A landscape with many peaks, sampled at points; each row gives a point and its height.
A climber steps from a point to the highest of its 2 nearest points, and stops where none of them is higher. Distance is the straight distance between rows; heights are no part of it.
j198: [ 98 118  93 153 133  82 145 118  87  89 117  59 121 115 123 147  94 168
 149 102  96 141 144 109 119 146 184 151 121 155  99 102 107 170 171 134
  67 217 128  80 117 116 133  90 125 107 166 129 137 125 141 134 121 152
  80 106 147 129 120 150 146  91 119 137 176 134]  height 46.3
j749: [146  99 130 178 124  87 139 143 149 105  89 147 133  78 142 128 144 120
 117 171 163 140  58 148 122 134 101 130 103 137 145 121 187  88 159 173
 123  82 130 131 161 153 161 128 120 137 116 117 154 119 123 131 165  68
 150  89 129 188 122 123 105 169 118 113 100 113]  height 54.7
j205: [136 188 169  61  51 149  83 147 127 164 176 197 127 163  92 108 134 122
 134 119 140  86 141 148 137 111  72  80 163  84 134 156 148 155  77 134
 134  51  97 126  97 145 114 131 118 162  83 174 121 145 106 107 120 171
 167 113 112 149 162 112 147 152 138 103 134 137]  height 59.0
j316: [121 154  90 111  88  82 156 147 110  95  45 148  90 123 160  93 123 158
 138 135 116 149 104 126 143 163 170 128  98 142 133 148  86 111 187 143
  94 182 146  73 127 109 139 135 132  95 175  88 158 153 138 163  98 118
  84  97 110 125 113 106 123 136 129  98 145  87]  height 32.5
j617: [ 77 167  94 119 113 124 111  90  72 143 200  81 131 110  78 155  95 160
 140  63  95 120 135  93 112 134 132 143 142 102  91 114 112 179 130  91
  71 185 110  88 103 127 112 110 119 117 155 149 118 120 126 119 106 165
  93 100 150 131 128 122 173 144 114 136 167 143]  height 37.3
j115: [150 214  69  91  99 127 121 105 156 146 159 200 167  80 123 143 139 150
 120  83 125 116 110 126 167 136  75 120 134  78  96 147 120 170 114  63
 147 116 128 145 115 139 116 158  96 141 138 127  89 142 144 112 130 134
 193  78  79  90 118 111 116 210 120 100 113  94]  height 24.6
j902: [152 136 167 156 117 152 118 125 176 147  84 186 140 180 134  97 160  75
 139 174 154 129  99 163 137 113  87 119 133 123 218 159 163  96  92 127
 133  54 140 191 124 100 125 144 120 167 112 140 176 150  94 167 123 125
 187 146 109 124 118 117  65 143 122 116  83  92]  height 40.8
j606: [170  51 150 138 195 173 166 134 131 117 117  89 131 149 163 149 149 103
 125 182 129 121 173 103 107 129 164 156 122 183 169 106 145  94 106 156
 153 101 124 165 121 157 141 124 169 128 100 111 110  95 115 108 166  76
  97 209 147 115 164 159 155  59 126 147 119 166]  height 29.4
j131: [147  85 131 147 119  98 175 167 139  97  74 148  89 126 163 106 138 134
 123 195 145 132 111 109 115 153 150 138 102 157 162 141 149  68 173 171
 130 117 135 122 138 157 163 117 148 105 134  86 166 119 106 136 141  55
  98 134 110 147 140 128 151 120 106 109 124 101]  height 39.9
j937: [166 209 101  70  91 136 124 122 152 149 148 218 170 129 133 126 150 159
 114  97 135 105 136 130 160 113  59  99 131  85  97 148 122 184  89  78
 168  92 109 153  96 146 118 160 111 152  98 137  85 144 138 114 127 174
 216  99  68  79 150 108 125 180 130  94 122  99]  height 19.6
j672: [130  94 171 132  76 123 102 129 107 132 159 119 116  97 114 134 114 132
 140 160 144  89 107 163  87 129 117 111 207 126 132  90 163 115 128 195
  98  78  98 107 130 170 150 100 140 151  89 150 128  83 120  75 141 100
  95  98 178 224 157 143 150 135 130 117 145 171]  height 37.8
j998: [137  79 181 165 140 159  78 124 131 128 168 105 154 110 101 141 121 103
 140 147 137 105 121 157 109  98 134 132 169 149 161  98 157 107  90 158
 127  84 112 139 130 143 147 112 146 155  92 156 124 102 123 101 136 115
 124 152 190 197 132 144 122 112 154 149 132 174]  height 30.9
j330: [137  84 114 138 120  80 194 167 125  91  46 154  80 133 178  79 140 135
 124 202 138 129 102  98 110 160 158 138  92 151 168 167 132  52 187 173
 142 130 156 105 134 139 153 128 157  88 165  86 167 145 107 171 116  57
  78 136  90 133 125 115 144 127 116  98 127  82]  height 35.1
j966: [ 89  78 181 161 165 153  78 131 101 132 196  59 144 106  96 156 112 111
 136 110 114 115 175 122  91  83 171 156 154 129 125  95 125 153 101 117
 105 157 114 109 122 134 125  87 143 120 106 166 133 110 142 118 111 140
 104 172 202 171 135 146 135  78 158 184 166 190]  height 26.2
j231: [136 147  95  99 186 173 140 116 137 142 132 115 142 155 134 130 148 149
  95  91 115 138 141 114 158 124  98 111  82 128  63 123  94 161 107  92
 212 150 141 150 124 134 100 179 139 134 110 122  62 138 137 125 138 185
 163 164  95  60 125 131 133 114 146 137 110 130]  height 8.2
j241: [129 107 164 119  59 106 131 142 119 129 145 126  87 111 137 130 124 152
 141 174 140  95 116 160  86 141 126 122 199 133 125  90 161 103 153 197
 107  99 106  88 127 175 146  90 150 125 100 120 147  82 128  67 140  92
  84  90 157 202 168 138 165 121 110  99 146 153]  height 41.6
j154: [116 189 171  47  37 144  78 141 117 164 163 194 127 157  82 105 121 115
 143 110 131 105 137 143 134 113 111  92 156  80 142 164 129 144  88 117
  90  81 102 103  85 128 128 128 118 149 104 169 149 153 110 132  94 175
 139 110 132 150 147 109 149 146 132 117 153 136]  height 69.5
j807: [114  82 114 178 137  92 144 127 110  81 123  62 111  92 142 153 101 170
 148 145 109 136 132 113 104 159 170 153 131 179 103  85 141 144 174 138
  99 186 128  98 127 152 143  73 143  98 151 110 150 107 127 105 139 116
  88 122 151 155 125 156 159 101 108 142 173 140]  height 40.9
j665: [112 142  65 132 172 122 126  84 119 114  92 115 153  95 131 142 103 117
 133  82 100 182 130 120 153 137 178 172  69 122 117 133  78 169 149  78
  68 204 150 124 138  89 126 150  91 112 184 117 131 146 162 163 115 149
 131 112 136  99  77 144  95 148 125 155 140 113]  height 36.3
j401: [121 130 143 108 160 127 144 121 129 123  45 138 138 183 149 108 127  50
 125 135 137 152 175 151 135  87 210 149  99 129 171 157  79 111 127 102
  61 165 158 147 133  47 150 148  92 147 156 151 180 161 162 236  93 143
 129 171 125  96 105 143  39  94 124 157 132 117]  height 25.0
j534: [152 127 172 101  78 118 124 162 136 147 161 164 101 151 132 130 134 126
 123 150 162  93 125 142 118 127  86  96 182 116 127 127 159 116 108 193
 145  46 101 128 135 165 131 121 139 148  78 128 109  98 116  82 158 115
 128  95 123 174 177 124 159 130 125  96 117 150]  height 42.6
j696: [105 147 143 130 127 147  57 104 128 139 167 114 165 105  77 134 106 103
 141  86 114 155 117 150 121  84 134 147 124  98 145 122 136 149  99  89
  73 128 135 130 114  91 121 117 104 150 135 161 146 148 146 133  84 154
 161 128 170 144 106 128 104 148 139 161 147 146]  height 22.8
j810: [131 120 154 125 127 126 181 142 147 139  51 179 114 186 142  80 136  63
 147 162 137 128 129 121 128 127 150 130 118 134 210 180 113  88 104 128
 118 104 160 160 115  73 127 141 138 120 152 118 172 149 102 202  89 122
 125 178 102 104 101 122  97 114 110 122 126  75]  height 28.4
j731: [ 89 177  29 136 150 121 139  57  96 145 160 104 141  89 109 145 105 145
 136  67  96 134 124  94 155 161 159 150 117 126  93 130  75 169 158  50
  89 208 139 120 129 104 111 148  88 104 189 120 101 130 133 131 140 160
  92 106 139  71  87 125 139 181 105 137 118 116]  height 46.7
j980: [166 137 139 108 106  99 150 170 148 132 169 159 115 137 152 145 150 148
  98 131 165 115 123 128 133 132  61 102 154 120  85 122 163 142 120 175
 185  57 106 141 146 177 114 130 142 131  86 115  82  93 123  79 177 117
 150  79  95 139 180 116 161 136 125  96 110 146]  height 35.6
j470: [116 127 166 120 159 135 177 127 120 146  47 147 130 216 136 105 132  34
 142 140 138 125 174 138 124 103 179 146 144 126 191 170 102  98  96 103
  90 141 148 162 120  39 123 140 131 150 152 165 181 150 119 237  95 141
 115 199 104  85 109 147  34  83 107 147 129 120]  height 21.6
j365: [124 110 157 109 211 179 107 115 109 143 140  52 111 161 128 145 127 107
  98  96 125 130 195 124 112  64 152 128 104 140  97 115  89 124  84  99
 176 164 131 143 126 103  82 150 153 141  99 169  93 138 136 169 124 188
 124 206 138  91 151 143  81  62 143 181 133 188]  height 13.1
j653: [141 203  57  99 111 158 106  79 153 174 176 191 190  76 119 149 125 144
 128  68 111 120 126 124 167 130  96 134 131  70 104 155  98 164 107  27
 157 141 142 162 112 128 118 174  96 135 156 141  93 156 148 120 125 154
 199  97  88  70 106 119 107 214 124 124  97  96]  height 20.4
j539: [153  52 138 166 168 150 148 141 134  93 131  83 133 108 157 157 125 123
 130 178 129 125 144 114  99 136 175 154 119 192 141  88 150 105 142 156
 132 133 117 135 131 166 163 103 160 117 113 103 129  92 123  98 157  78
  99 172 165 146 143 154 163  82 126 153 146 161]  height 33.1
j745: [111 139 127 174 159 161  64  86 133 161 197  84 192  81  74 147 134 153
 122  86 112 141 110 168 121 127  50  95 158  86 141 108 146  94 130  90
 156 143 130 143 170 109 105 141  84 148 131 151  92 159 136  90 117 137
 163 122 140 114  74 114 104 182 181 145  54 125]  height 15.8
j649: [136 118 116 112 221 183 137 116 130 138 125  67 124 154 142 139 135 131
  93  98 118 153 161 129 138 105 129 121  74 142  73 111  87 133 109 107
 200 172 147 143 139 114  89 173 149 128 118 137  75 139 136 150 131 182
 138 197 117  71 126 144 109  76 147 169 115 161]  height 10.7
j899: [101 111 132 191 139 131  89  95  99 148 200  76 156  63  81 150 107 157
 137 100 133 120  86 146  89 143  64 104 187 108 113  88 164 118 140 134
 128 128 122 125 173 130 122 110 106 140 139 159  88 121 121  81 141 118
 125 110 158 178  98 122 135 180 153 143  93 137]  height 20.3
j734: [128 127 174  90  65 122 128 160 117 142 131 149  79 170 117 112 111 132
 144 151 134 101 148 116 124 131 148 104 170 129 139 141 122 107 114 177
 126 102 109 102 110 136 140 109 153 123 112 118 141 113 112 110 116 126
  94 125 132 151 155 126 172  99 118 114 149 126]  height 58.0
j270: [125 124 150 114 141 143 197 133 133 161  41 170 115 217 138  89 138  53
 155 142 127 120 153 128 124 120 143 132 136 125 200 181 101 103  93 125
 124 118 151 163 113  53 103 150 149 133 154 143 162 142  97 213  96 146
 118 196 100  81 110 130  65  95 101 128 124 103]  height 24.7
j775: [ 93 109 182 146 136 110 101 146 118 110 106 120 157 155 100 115 106  62
 132 150 137 129 163 147 137  93 209 160 135 133 178 127 121 116 113 110
  59 150 133 134 115  76 165  94 111 143 128 154 207 137 159 181  93 119
 110 165 162 140 113 142  87  85 131 169 150 129]  height 47.6
j209: [107 122 167 102  57 102 137 162 108 126 114 133  85 158 119 106  98 138
 147 150 130 101 143 122 111 130 183 110 173 133 139 148 107  95 136 177
 106 136 121  81 102 113 142  99 158 106 135 124 166 120 121 130  95 124
  72 123 145 146 144 127 162  91 121 119 163 115]  height 65.8
j135: [124 167 123 105 113 135 106 139 126 147 205 135 129 108  96 147 126 158
 117  88 127 104 116 124 135 127  66 106 154  95  76 113 152 165 113 131
 156 104 110 115 125 156 106 124 128 140 110 140  79 119 128  74 133 138
 150  95 112 142 141 115 159 165 130 115 132 143]  height 26.0
j702: [149 123 109 176 148  90 130 130 168 106  95 146 164  74 149 136 162 118
 103 145 163 158  45 143 138 133  66 125  91 109 132 143 188 109 152 145
 158  69 133 146 169 144 132 147  98 131 122 124 123 137 125 145 162  85
 190  71 105 155 104 120  86 191 138 113  85 107]  height 43.4
j719: [130  84 182 158 103 133  95 139 123 122 149 114 137 114 108 137 116 102
 143 168 140  94 131 149 104 116 164 134 187 152 172  97 154 104 112 170
  96  98 102 118 124 153 167  98 151 151  99 143 158  91 119  96 133 101
  99 143 191 198 139 149 144 106 135 139 150 167]  height 33.8
j712: [139 117 145  94  65 115 151 155 110 124 143 120  64 141 146 134 125 178
 134 161 127 106 143 125  99 156 128 122 176 143  85 101 135 124 158 189
 140 119 107  86 114 181 135 101 159 104 106  98 123  83 128  66 144 103
  77  86 127 167 186 129 184  98 103  92 146 144]  height 47.5
j28: [108 113 137 156 115  76 135 150 124  82  52 130 132 112 141  94 107 108
 133 159 134 153 130 136 134 133 207 148  98 149 182 140 115 101 169 133
  56 175 142 103 125  90 164 106 116 103 164 110 206 147 152 183  84 103
 107 133 138 137  91 123 111 126 125 142 153  83]  height 40.3
j608: [ 89 132  69 191 185 104 140  93 122 111 152  77 110  76 130 145 141 157
 139 118 105 151  95  95 137 178 122 142 118 156  79 103 139 150 181  81
 128 188 142 121 161 133 109 102 101  94 172 104 119 131 105 101 161 110
  92 120 130  97  71 137 160 163 113 150 105 116]  height 66.0
j992: [144  76 124 183 136  94 153 147 146  89  94 130 120  80 155 133 141 130
 121 192 151 137  84 135 113 142 132 147  97 162 148 108 180  81 173 173
 115 113 126 124 155 170 176 113 140 121 124 104 169 108 117 119 167  53
 122 116 133 176 128 132 131 145 108 119 123 122]  height 46.8
j415: [ 96 128 195 113  86 118 103 147 120 136 120 150 131 176  94 107 107  73
 146 141 135 124 147 136 129  98 188 137 160 115 173 153 113 110  95 120
  77 122 121 120 107  80 150 102 127 140 122 156 191 141 129 172  82 141
 100 151 153 141 121 136 119  90 129 145 150 122]  height 52.6
j31: [108 101 116 203 152 106 125 104 121 126 161  92 152  55 116 155 124 146
 127 121 144 133  61 144 101 151  67 115 161 129  98  90 180 111 162 143
 140 122 129 130 184 140 132 110 109 128 141 137 103 112 121  88 172  91
 130  92 146 171  95 128 125 184 134 135  88 128]  height 23.0
j505: [133 147  88 107 162 142 117  91 134 125  77 138 155 118 139 137 111 105
 122  89 110 188 141 135 154 113 178 165  62 111 128 141  74 161 128  77
  81 180 162 144 133  84 133 167  89 124 170 126 139 157 170 179 110 161
 163 125 131  98  91 141  67 141 130 158 137 119]  height 32.3
j858: [150 110  99 112 116  95 205 164 127 107  44 167  77 172 176  74 141 131
 129 161 129 125 111  98 130 157 143 114  89 144 160 180 102  78 169 181
 148 129 160 103 135 117 135 154 150 102 166  88 136 150 103 182 112  99
  91 145  81 106 123 110 146 114 128  88 127  82]  height 30.1
j578: [139 145 120  99 180 192 125 108 142 158 143 111 145 164 155 124 160 144
  89 101 121 119 162 129 144  95  61  95 103 113  74 124 104 140  91  73
 240 141 130 179 117 138  70 180 155 134  83 139  71 150 138 122 128 205
 197 176  83  40 142 112 111 109 150 133  99 137]  height 5.9
j635: [ 97 171 122  85 109 158  70  99 106 157 180 129 166 116  76 141 104 122
 132  60 102 146 139 126 119  94 136 145 115  77 124 139 112 170  93  68
  78 144 124 122 100 105 117 134 107 140 134 164 128 147 147 137  91 171
 152 116 159 123 126 122 124 151 134 152 158 150]  height 25.4
j735: [131  95 156 111 181 172 120 135 109 143 151  64 113 161 121 148 117 125
 116 111 118 127 187 109 120  94 162 138 110 148 103 107  93 149  88 134
 174 149 122 126 123 126 110 130 150 130 101 145  89 118 135 132 132 163
 108 186 155 125 161 144 139  56 142 167 147 179]  height 15.4
j592: [151  61 133 183 199 145 133 139 153  88 100 105 149 107 149 130 143  96
 113 190 140 139 121 134 131 122 161 166  66 177 175 112 166  82 130 146
 128 118 139 164 136 147 169 126 141 114 129 123 170 118 117 142 150  68
 142 185 144 142 111 144 111 109 123 167 116 127]  height 29.9
j6: [123 121 116 129 104  86 161 159 121  94  45 138 105 139 151  86 113 124
 134 148 126 143 122 125 131 142 195 130  95 149 163 154  92  96 173 155
  89 170 147  88 129  88 153 128 130 101 171  99 174 149 135 182  87 114
  92 132 121 123 105 116 123 115 131 121 149  84]  height 36.4
j302: [157  72 127 150 166 125 157 154 145 100  75 117 117 144 153 119 134 118
 122 183 135 144 134 105 135 140 163 145  73 168 166 133 138  93 140 157
 129 123 138 147 132 140 160 123 138 118 133 102 153 123 109 147 142  77
 115 172 120 129 134 147 140  92 118 145 124 116]  height 34.3
j643: [114 170 113 131 157 178  71  88 146 169 197 112 180  97  94 148 136 142
 117  73 103 144 125 153 137 112  76 117 135  79 123 118 130 119 112  52
 163 157 143 148 145 111  97 155 103 139 132 142  97 164 144 101 103 159
 183 134 124  81  86 119 106 178 167 147  77 131]  height 14.3
j820: [149  96 114 112  90  99 180 165 116  97  97 122  65 142 169 127 139 183
 129 174 124 125 127 117 107 176 134 134 137 167  86 116 130 109 184 182
 156 136 123  99 127 181 138 110 156  98 125  79 126  93 121  90 158  80
  64  94 110 146 179 133 173  91 103  85 132 130]  height 41.3
j855: [ 98 110 155 155 132  93 113 142 124  92  76 122 157 124 120 106 105  81
 133 150 133 151 150 146 137 111 213 157 107 143 180 128 121 118 143 116
  41 168 139 123 121  77 167 100 100 125 151 131 212 143 167 185  87 113
 124 145 155 136  92 133  93 111 124 163 153 103]  height 43.9
j609: [154 119 105  99 111 107 217 165 128 130  57 183  77 196 171  74 148 130
 126 149 131 116 130  91 133 157 107  93 104 136 151 184 102  96 147 183
 168 104 151 125 132 125 121 163 151 115 148  92 113 136  95 163 131 119
 111 151  66  86 142 103 154 108 118  75 119  89]  height 25.7
j674: [147 142 178 117  92 153  74 134 143 155 161 167 137 166 100 114 136 107
 135 138 146  98 118 162 132 103  76  94 167 110 161 145 161 131  71 150
 148  38 109 160 121 131 116 130 126 176  80 166 122 139 107 114 133 153
 168 127 130 165 156 130 115 131 148 111 112 143]  height 57.3
j787: [115 169 116 111  81 107 109 124 107 146 203 124 123  84  86 138 116 156
 128  95 129  93  95 150 118 141  55 111 176  82  85 102 163 159 129 148
 119 100 108 104 130 156 107 106 109 143 130 159 101 108 131  75 131 121
 124  71 123 181 145 115 153 182 115 100 134 141]  height 22.7
j698: [ 94 148  80 123 130 111 134 102  81 120 148  76 126 118  99 149  95 165
 144  75  92 135 132  99 131 144 161 143 119 129  87 111  96 180 147 113
  86 201 120  85 111 116 117 113 120 117 161 129 113 122 135 125 119 165
  89 100 144 117 119 133 154 119 114 132 166 136]  height 41.5
j50: [114 135 127 167 143 141  81 105 117 158 202  96 186  75  75 148 128 161
 115  89 132 125 100 156 114 136  36  80 183  85 116 114 157 108 132 115
 169 114 118 141 174 124 103 132  90 147 122 158  68 143 128  81 136 125
 152  94 133 136  99 115 118 189 176 133  61 127]  height 17.7
j923: [117 183  85  80 102 138 106  96 110 147 145 146 153 107  96 143  96 144
 134  63 100 143 127 114 148 132 139 140 105  91 108 138  94 176 115  74
  85 161 124 114 102 112 128 149 109 132 154 129 114 139 150 131 111 169
 140 100 130 105 118 116 127 166 116 127 153 123]  height 29.0
j891: [157 174 125  76  95 148 136 135 144 146  97 183 118 184 134 106 140 132
 118 123 133 123 145 120 155 129  95  94 100 114 133 156 108 157  94 119
 158  99 125 154 112 122 123 161 117 148 104 114 114 142 123 138 130 170
 176 139  89  90 150 106 127 133 125 103 128 101]  height 17.4
j830: [ 86 176  50 159 159 117 133  72 111 137 174  91 117  82 108 146 131 154
 135  95 106 134 106  92 148 173 120 136 132 135  86 111 114 157 167  56
 115 190 139 125 148 119 103 123  86 105 172 107 104 129 114 101 145 131
  96 108 134  77  81 121 158 185 111 137 103 108]  height 55.2
j658: [152  82 172 131 166 186 115 133 139 147 188 100 114 144 148 153 145 129
 122 133 139 114 162 110 104 108 112 126 149 154 114 105 137 126  89 155
 191  83 108 145 131 167 111 130 173 129  68 120  65  97 128  78 156 123
 122 160 150 138 166 134 175  83 151 131 122 178]  height 22.9
j460: [ 96 163 189  64  57 142  87 138 111 161 145 180 127 188  87 104 118  85
 149 116 128 121 147 135 129 100 150 115 159  90 158 171 110 131  79 105
  86 102 106 112  90  97 134 122 125 143 111 175 170 155 114 164  81 176
 114 134 149 139 135 123 132 106 136 131 154 135]  height 59.8
j765: [118 118  92 158 144  88 163 135 139 103 141 114  96  87 150 144 148 168
 124 138 125 143  83 109 133 170  91 140 123 147  56 104 162 146 183 135
 159 135 127 117 152 176 113 100 132 103 140  95 110 101 120  86 175  86
  99  76 112 138 131 131 156 143 101 108 119 130]  height 30.8
j93: [148 102 100 129 127  95 176 162 132  90 100 131  78 128 169 131 148 174
 112 161 130 144 108 100 138 172 112 136 100 157  73 127 138 127 179 164
 167 125 122 119 140 184 132 122 144 105 125  80 116 103 119 103 167  81
  85  91  98 133 163 126 162 107 108  96 124 128]  height 36.5
j65: [140  75 157 181 209 153  99 127 151  91 123  84 165 108 131 138 129  76
 116 167 138 136 136 157 135  92 165 164  98 173 172  97 160  84 100 124
 126 127 147 169 126 117 149 118 140 127 127 147 177 122 135 151 131  98
 149 196 162 142 104 140  75  99 133 189 119 148]  height 26.5
j497: [135 144 123 111 122 111 148 159 129 139 202 135 113 114 128 155 141 166
 107 108 142 110 123 118 135 144  64 111 167 118  44 103 157 165 137 150
 187  96 106 117 140 183 103 119 144 119 101 117  67  93 129  58 169 121
 126  73 102 137 159 117 172 146 123 104 117 150]  height 30.4
j850: [165 186 124  97  93 135 125 136 171 135 120 200 142 156 144 114 156 133
 110 128 151 124 124 133 154 119  60  93 117 103 134 154 138 161  97 115
 164  69 119 173 119 133 114 150 110 151  97 122 111 143 125 125 134 156
 214 107  80  94 149 103 115 158 133  94 116 100]  height 15.6
j881: [134  79 168 110 150 169 117 138 100 143 162  70 105 160 124 156 118 128
 129 121 110 110 198  95 107 106 177 141 143 152 113 106  96 157  92 154
 161 138 103 105 114 153 117 119 155 125  86 143  91 100 128 108 132 148
  84 172 172 146 175 148 171  52 142 158 161 185]  height 17.2
j72: [143 188  85 125 119 119 116 114 166 126 146 169 159  83 128 143 147 135
 114  92 135 137  83 132 159 135  66 116 124  89 108 139 149 154 126  91
 153 103 135 145 142 131 112 145  93 143 133 123  96 141 142 110 135 120
 194  74  93 107 101 115 110 199 135 105 102 101]  height 29.2
j657: [127 184  70  87 101 109 139 111 116 122 110 146 122 104 115 130 112 160
 135  85  99 138 109 110 170 161 133 129 102 117  89 133  97 169 143  99
 102 164 127 102 109 129 123 143 112 125 155 101 110 130 141 123 125 145
 118  85 111 107 118 112 132 162 106 102 144 106]  height 34.0
j382: [146 118 165 123  96 120 123 157 145 132 130 152  95 146 129 120 125 125
 133 156 149 115 118 130 131 129 121 112 146 135 145 127 151 105 117 173
 130  79 117 127 130 147 144 110 142 143 100 105 138 110 115 102 140 104
 127 121 128 160 153 129 152 118 116 112 127 128]  height 49.8
j789: [ 89 154  51 143 187 134 131  66 102 137 137  95 160  98 116 151 103 124
 132  66  95 167 139 112 141 139 173 164  95 118  99 125  73 172 151  56
  83 223 146 123 146  85 116 152  91 107 189 128 107 140 153 150 128 164
 111 120 143  72  74 142 111 150 128 165 125 124]  height 40.7
j230: [156 164  99 143 130  97 124 128 178 108  97 172 142  89 153 130 166 124
 109 129 150 159  66 132 156 140  73 126  88  98 132 149 165 134 145 117
 148  84 138 143 150 139 123 147  95 132 127 107 125 147 133 139 146  98
 197  69  89 129 104 115  97 194 132  99 100  96]  height 36.0
j861: [ 82 126 149 130  47  74 129 145  86 100 104  96  94 124 128 109  99 178
 152 150 132 107 144 142  86 143 189 125 183 142 127 123 117 109 166 166
  73 178 131  61  96 119 149  75 158  83 161 129 191 120 140 123  94 125
  61 102 157 158 147 131 149  94 119 114 178 113]  height 57.4
j396: [157 153 114  79  97 127 183 149 134 137  69 182  93 201 151  87 143 134
 123 130 130 122 142 108 153 148 105  88  98 130 137 170  92 129 124 155
 159 106 136 132 124 120 129 166 128 134 124 100 112 136 109 152 132 152
 139 148  75  85 146 102 148 118 121  84 123  92]  height 21.4
j269: [139 112 162 152 132 128 161 144 164 137  64 189 119 167 141  81 150  65
 139 188 152 129 107 129 129 129 127 134 115 131 228 169 155  75 108 129
 121  74 155 170 123  99 141 135 138 131 136 116 184 147  89 183 112  96
 151 166  99 124  98 119  92 136 109 117  98  72]  height 33.2
j542: [148 138 139 124 154 180 111 117 167 159 163 132 150 170 157 119 168 127
 100 122 134 109 157 143 137  80  32  92 125 117 114 136 139 134  77  99
 236  87 113 201 118 139  61 158 153 141  73 144  95 143 130 108 133 185
 213 151  90  67 162 105 104 113 149 115  99 141]  height 3.5
j148: [128  72 123 183 151 118 144 133 130  91 139  82 116  83 152 156 119 154
 137 158 126 135 112 119 102 150 145 150 129 177 103  82 160 127 167 149
 122 151 121 114 144 170 151  89 151 110 132 102 134  95 123  87 156  88
 103 126 151 163 127 149 162 114 110 139 152 148]  height 37.1
j387: [ 89 105 123 153  94  67 142 143  81  80  90  68 121 130 134 125  94 168
 150 132 116 123 164 129 103 142 214 139 143 154 128 116 105 137 184 160
  54 213 133  64 111 107 156  80 135 102 162 131 177 132 154 147 112 140
  73 113 155 136 135 146 136  75 131 129 179 121]  height 51.5
j21: [131 183  90  98 141 179  93  80 152 168 167 154 183 100 118 146 128 138
 119  73 102 142 128 137 155 113  98 132 115  80 109 138 106 152 104  36
 158 152 152 163 118 115 106 172 108 133 143 135 100 165 152 122 110 173
 204 124 108  67 102 123  96 185 144 144 101 115]  height 17.0
j687: [149 151 176 131  99 163  90 122 166 157 122 179 141 186 118 105 151  89
 141 152 145 114 113 169 138 105  81 105 151 115 192 152 157 121  74 125
 144  47 123 186 121 105 110 136 123 178  94 155 153 153 102 140 120 154
 186 142 117 129 142 122  79 133 135 114  99 120]  height 48.4
j220: [139 178  49  89 100  86 162 121 108 102  59 160 100 111 151 107 139 176
 136 105  93 136 101 118 178 178 149 130  89 134  92 147  78 150 182 122
 109 180 141  75 117 136 126 158 119 110 168  87 120 143 138 142 130 133
  90  84 101 103 118 104 118 152 117  80 132 102]  height 28.3
j398: [163  56 151 145 199 189 149 125 148 129 158  89 129 143 176 154 155 123
 115 159 145 131 158 106  99 117 121 139 118 172 127 106 145 104 103 151
 193  88 120 170 134 165 121 137 178 120  84 106  73  98 124  91 170  95
 117 188 139 109 164 146 166  66 143 137 106 170]  height 25.9
j162: [131 131 104 113 177 124 140 116 131 108  48 122 143 154 154 117 124  81
 119 118 123 174 164 148 144 100 207 160  58 132 147 141  74 136 147 113
  63 187 157 129 145  68 150 159  86 133 165 138 159 158 169 217 102 149
 139 153 125  96 104 146  57  99 136 157 140 126]  height 28.0
j927: [125  98 117 178 143  92 151 131 139 121 158 111 134  68 143 161 141 150
 118 134 148 135  67 140 105 152  70 127 152 132  76  94 181 122 167 159
 158 102 119 128 179 167 128 113 129 120 122 117  98  94 124  80 187  82
 122  75 135 168 129 130 138 164 124 120  98 145]  height 26.1
j593: [134 109 164 108 121 162  97 143 117 148 180 108  99 146 112 146 118 140
 131 120 124 108 160 106 117 114 131 120 149 136 107 111 127 155  94 157
 154 105 100 111 113 163 119 115 153 132  84 132  94 104 120  82 134 142
 115 137 151 160 166 134 179  95 136 135 154 167]  height 19.8
j192: [108  94 182 154 145 155  58 125 118 139 190  88 147 109  84 139 114 106
 143 113 121 115 142 145 106  82 142 143 159 127 142 105 141 135  87 126
 112 118 113 118 121 131 125  98 139 141 105 171 138 116 129 112 108 138
 123 158 193 184 130 141 127 105 159 168 152 183]  height 28.2

Where does a climber stop that starts at each point below?
j162 -> j608
j850 -> j749
j365 -> j209
j135 -> j209
j643 -> j749
j270 -> j154
j192 -> j712
j787 -> j209
j6 -> j154
j148 -> j209

Call two points neighbours if one is among the 2 nearest of the other. Go from one point of each pair to the other, from neighbour to neighbour, staying as high as possible. Name the lowest point that can't be avoided.
j712 / j154 -> j696
j657 / j209 -> j923
j608 / j712 -> j765
j209 / j154 -> j220

Two climbers start at each pair of points below. Name the first point that both come to, or write -.
j966 / j539 -> -
j745 / j696 -> j712
j316 / j698 -> -
